Points, in no order, along strands that fork, close into loops and pass close to each other.
Points whose rows are less than 111 apart are linked; no others are. Some points are linked to none.
q_620: [ -1   7  38   5  -6 -19  21   1   6 -41 -11 -10 -25  -1 -27 -30 -24  -7
  -3 -17  10  17   0  -6 -38 -12  24  12 -29 -38  34  -9  15 -36  29  -4
  24 -10  34  25  12   3 -21  -4  38 -48 -17  -3 -15   2  25]
q_467: [  8 -36 -20  15   3   3  -4   6   0  40  11  -9  10 -13  10  15   0   7
  -4 -18  -2  19 -24   4  23 -47  25  -4 -27  34 -36  17  25   9  -9  17
 -29  -2 -19  13  28  21 -13 -26   9  -5 -15  23  41  15   5]
q_8: [ 24 -23 -41   6  22  27 -23   0  -9  -4  40   4 -21  29  16 -17  16  -5
 -15   1  -6  -8  16 -57  10  -9  17  14  -7   5   1  34  12  10 -22  16
  54  24 -17  11  20  -2  35  28   5  20  39 -11  -6 -29  -4]
q_138: [ -4   1 -20 -10  -7  -6 -45  -6  13 -20 -10  17 -42  29   8 -13  -4   3
   7  -9   4 -10  18 -12  -4   4  -4  14   9   1  23  -6 -17   3  -8  17
  10  -2   6  16   1  11   2   4   1  -8  34  -2 -15  -7   9]
q_585: [-15   5  20  16 -24  16  44  24   9  13  11   3  22 -11   9  33   7  12
 -18  38   1  30 -15  -1  14   0  18 -15 -23 -10 -32  29 -13  20   2  18
 -22  22 -21  -4  28  -1 -27  -8 -11  -5  -8  10  25  19  -4]
q_98: [ 14  -7  25   6   4 -33   1 -16  -4  12  -9 -24   1   8  11 -25 -11 -12
  27  -2  17  -8 -21  20 -11  -9   1 -17  11  -2  14 -33 -11 -27  15  -7
 -22   4  28   5   4  22  10 -11  16 -12 -13  26 -12 -28  12]
q_401: [-14   2 -22   5 -19  12 -17 -11  16  32   1   1  34   9  35   7  21  12
  32  43   4  22 -27  13  56 -22  -4  -7  26  40 -53  13 -30   2  12  41
 -15  26   7 -13   9   0  -7   8 -43  24   1   5  13   6  -9]
q_282: [-12  -1 -20 -24  10  -2   0  -8   0 -36  -3 -40 -25 -15 -35 -26  -4 -30
   5  24  13  -5  37 -13 -21  12 -24   8  -4 -27  52   1  21   6  -2  -6
  45  -4  15   6  -1 -14  14  14 -19   1  33  -7 -26  15 -10]
q_570: [ 11 -12 -36  -3   6  26 -36  -3  -1  -2  29  28   5  34  21  -2  19  -2
   0  10  12 -17  19 -36  29   2 -18   7  10  21  -9  14   5  15 -20  20
  18  21  -8 -11   7  -9  30  16 -24  30  25 -11  -3 -19 -21]
q_621: [ 11  15  11  -8  11  -5  17 -17 -14  -4   1  -1  22   3 -18 -21   2 -13
   2 -12  18 -11   2   0 -22  22 -12 -11  18  -8   9 -41   6 -27   0 -36
 -16 -33  10  -5  -7   0  29  -1   9  15 -33 -13 -18  -7  -5]
q_888: [-24  15  19   4 -19   6  69  -2   0   5   7 -19  20  -9 -12  -8   1 -27
  -8  21  -6  27   1  -1 -27  36  12 -11  -3 -31  -6  18  17 -21  -3  -8
  21  22  15  -7  34 -29 -16  32  11 -11 -29 -11   3  11  10]
q_349: [  1  13  -2   3   6   9  20  -5  -8   5  29 -58 -18 -10 -32 -33  -4 -12
 -14  11 -24  14   2 -35 -24  -2  15   4 -15  -8   7  11  21 -20   4   4
  61  -1  17   1  33 -17  25  19  15   2   7   8  -2 -25  14]
q_228: [ -8  20   1  13  -7  11  14  12  -5  -3  16  35 -11   2  24   4  -2  22
 -36  -4 -15  18   7 -49  -1  41   7   5   1 -27 -16  31  -3  14 -29  13
  32  29  -7  -8  30 -29   1  43  12  -8  15 -19 -21  -7  20]
q_819: [-22   5 -12 -17 -12  -3 -12  26  16  20  -3 -11 -22 -18  -8  12  -7  17
  -6 -14 -37  25 -14  21   9 -24  22   5 -30  23 -16  26  22  20 -30  42
 -12   9  14  25   9  -4 -33 -22  15 -33   4  22  20  19  21]
q_610: [  6  11 -25  30  -3   4 -16   0  -4   6   6  48  14  23  48  16  -9  25
 -49 -60 -26   7  31 -13 -10 -30  20   5   3   2  -7  15   8 -17   2  -2
  -1 -18 -43  28   1  14  -8  28  19 -21 -13 -17  33  19   2]
q_657: [ -2  23  -4   3   8   4  15   7 -25  -3  13  39  16   2  27   3   1  16
 -25   4  12   7  -8 -35  10  39 -14  -2  14 -19 -12   3   1  19 -38   2
   3  15  -3  -9  10 -16  19  31   2   9  -3 -21 -39  -8   3]
q_55: [  3   6 -20   7 -11  28  -7   5   2  18  32  11  22  22  14   1   6  11
   0  22 -10   4  -2 -22  26  -2  -1  11  -7  23 -28  31  10   7 -19  32
   6  25  -3 -15  16 -29  10  16 -11  18   1  -2  12 -13  -7]
q_249: [ 16  10  16  15 -12  -9  24  16  12  16  26 -30 -10   3  15  -9  -6  -8
  -5  15 -11   7 -15 -20 -16   7  22   1  -6 -24   4  12 -18  -9   2  11
  42  42  13   5   7  12   9  10   6 -28  21   6 -16 -23  19]
q_963: [-12  14  12   6 -27  -5   4  12   1  -2 -18  33   1  -1   3  22  13  14
 -19  10  14  13 -14  26   0   7 -15   1   7   8 -12 -26 -32  14  12  -9
 -35 -21 -18 -11   3  22 -17 -22  -6   0 -16  -2  14  16  -6]
q_791: [ 17 -16   8  30  32   1 -28  13 -11  26  30   9 -29  12  62  11 -17  29
   1 -24 -10 -23 -15 -50  32 -27  35  13  10   3 -23  27 -17   4  -1   3
  25  18 -22  15  -5  23  26  11  -6  15  28   7  -9 -19   9]
q_465: [  5  17 -21 -11  20  14   7 -13 -23  -6  21  19  34   9   9 -13  15  -8
   5  19  21  -8  -4 -27   9  32 -29 -14  28 -16  -1  -8   5   4 -26   0
   5  15  12 -11   3 -15  36  33 -18  26 -10 -26 -38 -16 -14]
q_112: [  6  -2  -5 -11  -8 -13  -1 -24   1  33  -7 -35  52  -6  -9  -7  18 -29
  38  41  15   4 -29  50  19  -3 -20 -17  29  31 -20 -41  -4 -24   5 -10
 -39   7  29 -24  -7   8  14  -1  -5  18 -35  17 -13  -5 -12]
q_106: [  5  17  -2  -6  -3  -1 -19  -2   2 -37  -6  29 -10  19   5 -10 -17   8
  -5 -11   6  -8  29 -13 -17  27  -9  12  12 -36  33  -6  -8  -5 -10   3
  13   3  14   4 -18 -15  16  20   6 -18  15 -29 -34  -1   6]
q_267: [ 27  -2  22  30  40   1   8  13 -17 -10  18  21 -10 -18  31  10 -22  28
 -21 -24   7 -20   6 -61   6  26  21  11  -5 -48  11  20  -1  13  -2 -23
  57  13 -26   3 -28   5  36  14  11  15  34 -24 -32 -32   3]
q_690: [-14  -9 -26  12 -13   3 -45  -4  12   8 -21  35   8  29  48  26   5  24
  -4 -10  -2  14  23  21  32 -31 -10  -5  17  33 -27   2 -19   1  -2  28
 -29  -4 -20   6   2   4  -9   2 -32  -3  -9  -1  43  21  -8]
q_466: [  6 -16  25  -9  16  -2  27 -16 -21 -13  -4 -16  18 -27 -41 -14   1 -22
  17  14  29 -24   4  18 -15  11 -25 -13  11  -9  31 -36   8 -21  13 -53
 -14 -33  11 -16 -27  12  27 -17 -19  23 -24 -13 -10  -3 -19]
q_612: [  2 -14  -1 -23 -11 -25 -17 -30   3  15 -39 -16  59  -1 -18  -6  23 -25
  51  34  18   9 -24  87  13 -10 -11 -28  31  22 -27 -42  -9 -38  15  -9
 -63  -3  27 -19 -11   8  -6  -8   5   4 -51  -2  -6  14 -20]
q_99: [  4 -30  34   1  -1 -12  19   1   6 -42 -14  -7 -13  -5 -42 -10  -5 -32
  18   4  44  -8  -5  30 -34 -22  -2  -3 -28 -19  44 -33   9 -23  38 -32
   0 -16  18   8  -5  34 -12 -37  11 -20 -24  -4   6   4  -6]
q_22: [-10  -3   5   8   3  -7  37  12  -7   0 -17  11   2 -12   2  22 -16  -4
 -13 -25   1   3  -1  27 -22   9   5  -8 -17 -22   2   5  16   8  -8 -17
 -21  -6 -20  19 -10   6 -24  -4  17 -16 -25  -2  21  22   0]
q_906: [ -4 -20 -36 -20 -13 -25 -54 -45  23  26 -48   0  68   2  12   2  26   0
  50  17  16  26 -20  78  40 -25  -3 -24  42  48 -52 -40 -11 -41  25   8
 -57  -9  11 -12  -2  14 -10  -1  -7  14 -35 -11   5  23 -11]
q_934: [ -5   2 -10  20 -12  23 -18  16   0  -6  24  40 -25  25  33  10   7  30
 -39   3 -28  17  18 -58  11   8  22  13 -10  -4 -27  46 -16  20 -24  34
  41  32 -22  -4  36 -23  -5  40  -6 -11  35 -18   7  -4  19]
q_908: [-12 -21 -47 -14 -17   1 -32 -38  17  18 -33 -12  61 -12  -4   5  36 -17
  53  52  16  16 -24  61  54 -12 -29 -18  35  48 -44 -18 -14 -13  11  14
 -40   7  20 -24 -11  10 -13  11 -40  30 -20  -1   0  25 -16]
q_566: [ -4   5  17  -5 -11  12  24  20   8 -12   1  -9 -24 -18 -36  15   7  -7
 -12   0  -3 -13   6  -1 -20  19 -14   9 -14  -6  15   0 -10  29  15 -20
   2 -20 -16 -14 -12  -1 -15 -26 -12  10  15   9  23   5  -7]
q_733: [  7  -5  20  22  -4  17  42  21  -1  18  41  -6  24 -17  21  21   7  10
  -7  53  15   6 -22 -30  21  -5  11  -7 -15 -13 -20  41 -17  29   9  10
  -2  36 -26 -17  19   6  -8   4 -30  10  20  11   0  -7 -14]
q_196: [ 11  -3  -9  23  28  -3  16   3 -26  40  20  11  25  -4  50   1 -32  31
 -11 -30 -23   5  -3 -21  23 -21  27   1 -10   2 -26  48  32  -3 -27  18
  -5  19 -13  16   0 -23   0  24  10  -9 -16   7   0  -3   8]
q_530: [  5  -4 -14  -3  -9 -18   1  -7   1  31  -5 -14  25  -9  10   3  20 -21
  20  20  28   3 -35  27  14   7 -22  -9  29  19 -17 -35 -22  -1  -1 -15
 -28   3   3  -9   2  34   6  -3 -18  16  -7  11 -13  11  -5]
q_941: [-22   9 -15 -15  18  -4 -39   2 -17  -4 -33  20 -27 -17   9   9 -10  29
   5  -9 -20  -3  11  12  30  14 -29   8  15  14   5  10   2  40 -39  22
 -33 -22  14   3 -17 -28  -6  14 -10   0  15   8 -29  15  13]
q_35: [ 11  29  18   8 -14  -1  -1   7  -1   0   8  25 -19  15   2 -12  -7  22
 -29 -41 -17  -4   0 -30 -22   6  22  14  -3  -5  -1 -12 -20 -11  17  -9
   2 -24 -16   6   9   4   1  -9  33  -8   2   3   1 -16  16]
q_899: [  8   9  19   8 -25   1  15  20  30   1   4 -10 -22   6   3   7 -18   1
  -4  -9 -21   6   6  -1 -27  -3  28   5 -10 -33  21  15 -27  -4  21  10
  21  27   4  13  -7   5  -9  -8   3 -37  16   6  12 -11  13]
q_919: [-13  13 -40   3  -1  28  -3 -22   3  32  21  -6  37  17  22  -8  14   6
  34  42 -12  19 -23  -4  52 -28 -10   4  13  45 -39  35   1  -3  -7  45
   6  32   9  -9  16 -33   2  27 -40  26  -7  -4  19  -1  -6]
q_698: [ 18   1  23  10   4   4  29  19  18 -34  -7  26 -33  -9  -4  14 -17   0
 -37 -45 -20 -13  25 -12 -48  36   9  21 -22 -48  46  16  -6  24   8 -23
  48   9 -18  -3 -27 -16  -8   3  33 -22  30 -22  -1  -6  12]
q_118: [ -3  -2  19   5   9  -5  -1  13 -23   3   6  -9 -10 -34 -13  -2 -19  17
  11  22   6  -4 -15  -7  25   3  -5  11  -9 -12  -2  12   8  20  -1  12
  -3   7  13  -8  -7  -8  11  -4  -7   5  10  16 -30 -12   2]
q_609: [ 15  -8  -8   2  15 -15  -7 -14  -6  28   7 -17   6  13  31 -11 -14  -9
  26 -18   1 -21  -5   4   4 -11   0 -12  19   9   5  -9  -2 -20  -1   0
 -10   9   8  11  -3   8  25   9   5   9  -6  20  -3 -30   3]
q_129: [  5   2   8   5  -8  24  27  -4  -3  33  19 -26  34  -5 -15   4  11 -12
  12  29   5  -6 -21  -4  17   0  -9  -4  -7  27 -21  -3  11   1  -3 -15
 -28   2  -4 -25   6 -11  10 -11   9  34 -26  26  20 -15 -14]
q_311: [  9  -4  31  10 -10   5  29  21  28 -26 -10  15 -28   2  -9  18 -24   0
 -16 -30 -21  -2  13   7 -43   2  34   9 -36 -46  38  24  -8   8  28  -6
  20  15 -13  11 -18   0 -26 -16  29 -42  10  -4  22  -4  10]
q_393: [ -3   2  40 -14 -13   3  34  12   1 -11 -13  11  -6  -3 -45  15  13 -21
  -2   0   9 -19  -4  39 -24  17 -23  -5  -9   6  16 -24  -4  12  16 -43
 -33 -20 -12 -30 -23   4 -18 -47   3  10 -24  -1  29   9 -19]
q_524: [ 12  -5 -26   6  27 -12 -10 -20 -23  44  18 -24  36  -2  29 -14 -22  -1
  21 -21 -10  -6  -8   9  12 -37  13  -8   9  20 -12   2  36 -29  -7   2
 -17  -3   1  22   1   1  19  20  15   4 -30  15   3  -7   1]
q_494: [-22 -21 -34 -23 -25   7 -20 -25  15  -7 -28 -15  34 -11 -27   4  29 -30
  43  45  19   1  10  58  24  -8 -28 -18  19  21  -8 -19 -10 -12  16   6
 -32   3  15 -13 -20   6 -19  -8 -51  17  -9   3  13  25 -28]
q_104: [  6  -8 -20  18   2  34 -18  12   0  14  32  21  -9  26  38  19   0  31
 -23  -2 -35   7  18 -47  33 -17  13  18 -12  22 -32  56  -2  22 -24  37
  17  20 -23 -11  19 -32   8  22 -21   6  19   1  21  -2   4]
q_478: [  3   3   1   2  -1  17   5  18   5  -4  13 -36 -36 -25 -30   9   3  -4
 -11   2 -15 -11   2 -35  -7   7  -1  18  -9 -13  13  14  -8  35  17  -9
  38 -12 -20  -4  -6   8   3 -13 -20  15  43  12   9   3  -1]
q_762: [ -6   3   8  23 -21  14   9  22   7  11   0  26  14   3  17  47  12  22
 -31  16   5  15  -6   5  15  -8  -7  -4 -11  19 -33   1 -19  34  -1   4
 -36  -6 -41 -18   9  16 -16 -17 -12   5  -9  10  37  12 -13]
q_482: [ 13 -24  27   5   0  -7 -14  -9  -9  15   3  33  40  -8 -15  -3  -2  12
  10   1  41 -12  -9  31   8 -18  -8  -9   3  12  -5 -30  13 -26  15 -39
 -57 -28 -13 -14  -1  26  13 -23  19  11 -41  -9   6 -11 -31]
q_518: [ 24 -21   5  23  17  12  20   7  -4 -15  21 -11  -1 -18 -12  -4 -15  -4
 -11  -3  19 -11  10 -24 -21   1  16  11 -29 -34  21   8  21  -4  15 -20
  42 -10 -11  11  -6  16  20   5  13   3   9 -15   1 -16  -5]
q_86: [ -8  10  10  27  32  -9  -5  18 -28  -1  -8  32 -32 -22  47  30 -27  53
 -37 -33 -24  -2   7 -45  26  19   7  10  -8 -16 -18  38   0  41 -31   6
  18   5 -33   0 -10 -24  -2  25  -3   1  25  -2 -15  -3  22]
q_998: [  0   7   3 -24  -3  -1  -1 -34  -8 -13 -19  20  40  32 -19 -16  10 -14
  14  -6  19 -18  14  23 -27  23 -23 -29  26   2   1 -47   4 -42  -6 -37
 -46 -34  -3 -11  -4 -10  11   2  10  16 -48 -30   8   2 -16]
q_677: [-11   6   1 -14 -13  -3 -12 -26  -6 -21 -38  46  46  33   9   9  26   8
   2  15  21  -4   9  36   1  28 -40 -37  44  11 -17 -46 -26 -20 -14 -15
 -56 -30 -13 -23 -10  -3   1  14 -17  17 -36 -37   6   5 -20]
q_316: [  0  -1  23 -29 -25   4   4 -25  -6 -10 -21  -4  42  -3 -39 -20  45 -21
  30  47  21 -19  -3  30  27  24 -55 -23  38  19   0 -32 -26 -12   3 -12
 -40  -4  29 -50 -28  -5  -9 -13 -36  30 -11   1 -23  -9 -30]
q_932: [-22  11 -41 -29   7   7 -24  -7   3  -6  -2 -42 -28 -10 -26 -11  -6 -13
  10  15 -15   3  26  -7   5   4 -18  21   5   8  24   9  19  16 -19  10
  26 -13   8  12  -4 -16  18  14 -15  14  30   5 -17  21  -7]
q_920: [ 14  15  18  -8   4  -6  20   6  14 -37 -11   5 -25   4 -15 -13 -16 -17
 -16 -27  -5  -7  26 -13 -46  38  -8  15  -3 -46  52  -8  -5   0   3 -20
  36   6  16   0 -21 -18   7   9  14 -26  16 -25 -26   0  12]
q_140: [ -4   1  38   2  -3 -26  15   8 -13 -45 -22   8 -24 -12 -16 -23 -18   4
   3   3  30  10 -12  -4 -18  12  -1   5 -11 -40  19 -15   1 -11   6   0
   7  -8  36  11  10   0 -15   4  18 -31  -8 -12 -39   4  23]
q_485: [-30  28   8 -18 -13  14  46 -11   9 -16 -17 -13  -7  -1 -31 -13   7 -24
 -10  -1 -19  16  29  -3 -38  57 -13  -9   8 -25   7   5  15 -11 -17 -10
   8  -3  21  -9  25 -55 -20  35  12  -4 -16 -13   4  15  13]
q_909: [-11  -9   7 -12 -19  -1  30   0   3 -11  -4 -32  27 -16 -35   1  13 -49
  21  45  24   7  -1  50 -17  -7  -2 -18  -7 -12  -1 -26  11 -25  19 -18
  -9  12  23  -1  -9   6 -15 -16 -18  -8 -34   2  16  21 -17]
q_816: [-12   4  40  -9 -14  -5  42  22  15   6   4 -69 -18 -28 -44  16  10 -30
   7  26 -21  11 -25  23 -22 -11  15 -15 -33   0   4  -5   1  12  20   3
   4  16  23  -7   9   4 -29 -45   1 -21  -2  43  23  -1   7]
q_244: [ -5   2  16  14 -24   9  63  10  12  26  18 -15  19  10  14   5   6  -9
  -9  23  -4  22 -13  -5 -15  14  30 -18 -18 -11 -25  27  -9  -9  -3   6
  -1  31 -11   0  37  -5 -21  10  16  -5 -13   9  25  -4   6]
q_837: [-15  19   4 -11  26  -9 -12  14 -18 -13 -21  25 -35 -23   2  12 -21  32
 -18 -29 -22 -13   7  -7   1  34 -20  11  -7  -2   5   7  18  42 -44   5
 -10 -20   3   4 -17 -39 -12  10  16  -2  19   3 -28   0  20]
q_985: [-18  13   6   6  20  -4   8  23  -7  -1 -16  13 -33 -40   3  23 -32  43
 -39 -31 -36  10  10 -23   6  25   1  13 -20 -20  -8  41  25  39 -32  10
  20  -5 -17   6   0 -45 -22  22  19 -11  23  -5  -4   9  22]
q_828: [  9   0   7  21  47  -2 -22  11 -33  -1  12  30 -25  -4  52  12 -20  36
 -10 -20   1 -20  -6 -62  36  13  12  10  11 -17 -10  23  -1  24 -26  -5
  32  18 -23   5 -16   2  32  18  -8  19  31 -13 -37 -21   8]
q_410: [ 27  -7  -1  13  31   2 -42  18 -13 -12  16  26 -54  16  24   8 -13  36
 -30 -51 -31 -30  10 -59   4 -10  38  33 -15  -5   2  22  -6  17  -7  -8
  48  -3 -41  14 -24  14  20  -3  30   3  52  -3 -16 -26  15]
q_51: [  9  13 -32  -3  27  35   1  -4 -18   7  36  21  34  10  35   4  17  -6
   3  17   3 -12   2 -39  34  14 -33   1  32  -2  -6  21   6  21 -29   2
  22  36  -5 -13 -12 -26  45  41 -37  40   5 -25 -23 -11 -21]
q_177: [  3 -15 -16   1 -20 -16  -9   4  23  53  -1  -1  38  -3  24  21  14   2
   6  -2   1  30 -41  34  29 -34  15 -10  -3  48 -48  -8   1  -1  -7  12
 -48  12 -12   0  25  23 -20 -31  16  -6 -23  26  38  19   1]
q_890: [ 19 -13  10  23   4   8 -18  14   2  33  40  -2  -5   9  41  12   3  12
  13  17   8 -14 -26 -34  30 -20  18   4  14  10 -22  17 -31   9  14  10
   8  26 -13  -5  10  32  26  -1 -23  19  27  16  -7 -23  -2]
q_498: [-15   8 -31  11 -14   7 -45  -7  15  20  -8  24  19  37  66  21  21  24
   1  10  -5  20  -9  -3  50 -19 -13   0  35  52 -59   3 -31  -3  -4  40
  -3   7 -12  -5  12   3  -3  16 -41  25   1 -11  23  16   0]
q_369: [-10   2   9 -35  -7 -20 -25  -7  13 -56 -44  24 -36  13 -37 -20  12  -9
  17   6  20  -9  12  38 -26  20 -33   3  10  -3  46 -34 -19  11   0   7
 -22 -27  36  -2 -12  -2 -29 -15 -10 -20  12 -17 -34  21   3]
q_933: [ -3  31   4  -4 -10  -6   4   1  -4   0  10 -17 -24   3 -21 -33  -6   5
 -20 -23 -20  15  -2 -38 -23  10  17  14  -2  -6  -2  -6   1 -20   1   0
  31 -22  13  12  27  -6   6   7  29  -9   5  -2  -9  -5  26]
q_711: [ 33 -11  -5  19  18  15  -5  29   5   3  26  -8 -40  -1   9  27  -3  27
 -39 -41 -48 -16   6 -46 -11  -9  43  27 -17 -13  -4  41 -14  26  10  -6
  56  -5 -50  13 -17  10  11   5  21   5  47  -8  11 -10  14]
q_694: [  9 -11  17  -9  10  -6  16  -5  -2 -19 -18  26 -15  10 -28   0  -8 -13
  -9 -42   9 -31   5  31 -46   3  -9  -1 -15  -4  38 -21   8   0  15 -45
 -19 -33 -27  -2 -20  14 -10 -34  28   4 -21  -9  27  -3 -10]
q_577: [ 22 -20  44  16  18 -17  42   7   5 -30  -4 -39 -28 -16 -35  -6 -10 -29
  -1  -2  22 -13 -10   2 -42  -8   5   2 -37 -26  44 -18   6  -7  39 -31
  36  -4  10   2 -12  28  -4 -33   9 -18   0  11   3 -16   8]
q_49: [-25  14 -40 -29  15  13 -39 -13  -6   3 -19 -22 -12 -10 -10  -2   4   6
  27  12 -21  -2   5   0  37   9 -38  14  34  28   4   5   4  29 -38  21
 -12 -14  25   1 -14 -25  10  23 -24  20  17   9 -34  21   8]
q_7: [-17  -1  -1 -25 -27  12  -2 -13  -4 -20 -15 -12  32 -13 -29 -12  30 -23
  29  52  17 -15  18  30  21  13 -45 -13  25  -5   7  -7 -16  -4  11   7
 -20   5  21 -22 -30 -11 -17   2 -57  13   4  -2  -4   8 -31]
q_189: [-19   6  22 -33 -32 -18   3 -10  15 -29 -43   3  13  21 -46  -4  27 -35
  25  25  24  12  -3  73 -23   8  -5 -18   0  11 -17 -43  -3 -35  25 -10
 -37 -13  32 -10  -7  -3 -44 -36   8 -11 -48 -17  19  32 -14]
q_218: [ -9  18 -32 -17  -8  -5  -1 -25   3  23   6 -46   9  17 -11 -30   3 -25
   6 -11 -31   3   4   7 -21  -6  10  -5  -1  34  -3 -13  22 -36 -14   9
   5 -15  17  13  19 -16   4   4  29   5 -15  20  20  -8  16]
q_224: [  3  31  12   6 -13  -8  -5   1   3   9  -6  36   5  20  18   3   2  19
 -18 -31   0  -4  -8   3 -11   2  -4   4  20  11  -7 -30 -34  -8  16 -22
 -28 -31 -24  -3  -3  18   3 -12  18   5 -16  -2  10  -4   1]
q_13: [  9   7 -15  27  10  -2  -6   9 -17  31  13  40  16  19  71  17 -13  37
 -37 -46 -26  11   7 -23  22 -25  16   1   3  17 -33  32   8  -7 -27  16
 -11   6 -27  14   5  -4  -8  26   3 -17 -11   0  15  14   9]
q_65: [ -4 -17 -23  14  -4  -7 -47   5   7  17 -18  44   4  16  37  33  -2  31
 -21 -40 -11  20  10  23  23 -52   7  -3  -8  41 -23   2   3  16  -2  22
 -44 -12 -31  12   8  18 -23 -27  -2 -21 -18  13  47  25  -6]
q_937: [ -9 -25   5 -18 -17  -5  -5 -11  12 -24 -22   3  13   8 -44  -3   8 -37
  28  16  35  -5  10  61 -27 -15  -5 -12  -7  -1  18 -38  13 -29  26 -26
 -28 -14  14   0  -7  17 -14 -34   3  -9 -38 -13  22  19 -21]
q_379: [  5  17  -9  12  29 -13  30 -13 -34  38  21 -11  38 -12  32 -15 -26  12
   0 -15 -13   2 -19 -12   7  -5  14  -5   5  -5 -13  19  35 -17 -20   2
  -2   8   4  16   4 -15  15  36  22  -1 -29   5 -23  -8  10]
q_800: [-16  15  -7 -25 -11  16 -41 -16 -10 -14 -13  23  10   2 -15  -6  38  10
  17  29   7 -12  -5 -12  51  34 -53  -3  43  35  -8 -19 -23  22 -18  17
 -26  -6  27 -42 -14 -15  11   0 -30  39  13   4 -44 -13 -11]
q_479: [  0   2  59  -1   8 -19  53  18   3 -20  -6 -57 -33 -22 -49  -1  -6 -31
  -3  10  -8   5   2  16 -47  -3   9  -4 -35 -23  31 -10  14  -4  33 -11
  32   7  32  -6  -2 -11 -17 -38   6 -32  -8  21   6  -1   8]
q_699: [  0   3  43 -19  -3 -21   2   7 -12 -51 -28   7 -36 -16 -38 -28   3  -4
  11  17  26  -6   3   0 -10  27 -30   8   7 -28  35 -22 -18  10   6  -2
   2 -10  43 -11  -9  -8  -9  -9 -15 -17  17 -10 -45   5   7]
q_984: [ 21  -4   6  16  10  16  -5  21   6  16  33 -38 -31 -14  -5  16  -6  14
  -8  -4 -28  -9  -7 -39   1 -18  34  16 -13  -6  -6  27 -12  19  21   2
  43  -1 -21   5  -1  22  21  -8  -6  10  42  12   7 -16   7]
q_773: [ 14 -19 -15   1   3   0 -59   4  18  -9  10  -1 -52  25   6  -5 -11   3
   5 -12  -3 -15  15 -23   5 -26  23  28 -10   6  28  11 -10   8   6  10
  31   7  -7  18  -5  29  17 -13  10  -9  51   7 -13 -16   5]
q_391: [-21  -7 -51 -29  -6 -10 -54 -29  22   4 -28   0   0  22  -3  -3   4  -7
  26 -12  -4  -2  27  44   7 -13 -15  -1  21  45  11 -19   4 -10  -9  12
 -38 -31   1   9  -6  -2  -1  -7  -5  11  -1   7   6  26 -10]
q_43: [ 13   0  31  20  -1  -4  36  27  -4   6  38 -17  -3 -22  12   3  -8   9
  -8  43  11   4 -27 -41   4   9  21   1 -20 -36  -5  35 -12  21   5  11
  37  49  -8  -7  17   7  -1  10 -10 -13  39   7 -30 -19   6]
q_240: [ 13 -23  22  13  17  12  16  -4 -17 -11  16 -18  10 -31 -27 -13  -5 -10
  14  24  40 -20   7  -8  -3  -1  -9  -5 -10 -19  28 -10  15  -9  23 -30
  15 -20   5 -10 -15  15  28 -11 -23  23   0  -4  -7 -21 -22]
q_407: [-26  38 -23 -37   2   9   0 -11  14 -24 -23  -3 -30  16 -23 -16  13  -9
 -14 -15 -22   3  33 -10 -33  48 -24  -1  15   3  14 -12  -2   6 -31   0
   2 -28  18   3  13 -45 -11  22   6   7  12 -10  -8  10  11]
q_329: [ 15 -13  16  18  35   2  30   8 -23 -25  18  -2   5 -42  -4   2 -21   4
 -14   4  23 -13   7 -36  -5  31  -3   9 -25 -53  23  21  32  16  -2 -17
  59  10 -10  -3 -19 -11  22  15   3  14  25 -25 -25 -16  -9]
q_960: [  4 -19  -8  -2 -21 -23 -14   4  24  41  -1 -12  18  -8   6  13  14 -14
  20   8  19  15 -39  41  15 -17   5  -6   6  34 -22 -25 -11  -1  10   9
 -29  17   8  -3  15  42  -9 -30   8  -6  -6  25   6   7   1]
q_774: [ -2 -12  16  -3 -14 -18   9  16  13  20   3 -38 -15 -26 -18  11   4 -17
  14  14   2   5 -35  27   0 -10   9  -6 -18  15  -1  -9  -1  20   9  15
 -11  13  21  -2  10  28 -18 -40   4 -14   7  41   2  -3   8]
q_273: [-11 -26 -24   3   6  -7 -19   0  -1  17 -16  15  12 -16   1  19  -5  10
  -8 -41  -2  20 -12  34  16 -54  22 -11 -22  27 -20   0  36   7   1   4
 -50 -17 -25  27  10  23 -30 -40  13 -21 -31  22  49  35  -7]
q_712: [-20   1   4 -23 -19 -21 -19 -10  27 -35 -43  17 -34  21 -21 -19   4 -11
  18 -12  16  10   2  45 -28  -7  -2  -4  -8   4  28 -30 -14  -9  18  11
 -25 -21  29  19   9  12 -42 -29  18 -29  -4   1   7  18  12]
q_375: [ 28 -18 -28   2  27  -3 -56   5  -2  -6  14  14 -39  31  21  -5 -13  12
 -16 -51 -14 -31  21 -30  -2 -23  18  30  -1  10  26   4   7   5  -9  -9
  31 -13 -25  23 -22  27  29  -3  30   4  39  -4 -16 -16   0]
q_499: [-12   5   3 -10  -7 -16   4  -4   7 -10 -11 -15 -15  -1 -24 -21 -17  -9
   0 -33 -14  12   5  22 -33 -31  37  -1 -29  -8  22  -4  25 -29  21   5
  -1 -17  12  36  10  10 -26 -22  38 -38 -17  16  19   9  13]
q_918: [ -1   0 -34   4  -9   8 -18  -4  15  10   1  15   5  19  12   3 -12   1
 -10 -36 -14   3  26  12 -14 -31  17   6  -2   5   4   2   3 -19  12  -5
  -4 -21 -30  28  -2  15   2   0   8  -9 -10  -5  38  19  -5]
q_627: [ -8  22  -7  -8   4   1  27 -21 -16   9  13 -57   9   5 -23 -31   6 -32
   8  20 -11   8  -1  -3 -25  12  -9 -10   3   5   5 -20  20 -31  -2   1
  24   1  35  -8  19 -25  22  16   2  11 -20  13  -6 -19   7]
q_377: [ -2 -10  11 -10  10   7  15 -17 -16 -41   2 -22   3 -16 -32 -35   1 -27
  22  36  33 -16  30 -12 -13  11 -27  -8   5 -36  52  -8   9 -15  16 -12
  28  -4  27  -6  -8  -9  21  15 -33   5  10 -13 -23  -8 -18]
q_300: [ 14 -12 -10  13   3  -4   0  -2  13   2  -2  -2  -4   7   6  -5 -25  -1
  -3 -46  -9  -6  11   9 -29 -39  39  -1 -22 -15  22   4  10 -25  25 -10
   4  -7 -18  40  -7  27  -9  -9  32 -29 -10   7  31  -7   5]

A tip is a point with one link. Name the tips that can be reached along the links from each point below, in the order of the rows.
q_375 -> q_694, q_218, q_407
q_99 -> q_8, q_316, q_909, q_189
q_499 -> q_98, q_712
q_329 -> q_677, q_890

A fork is a point with three links, a tip a point with one. Leave the first point through the second and follow the links. Name the first fork or tip that comes.
q_86; q_985 -> q_240
q_377; q_282 -> q_828
q_694; q_393 -> q_585
q_196; q_13 -> q_712
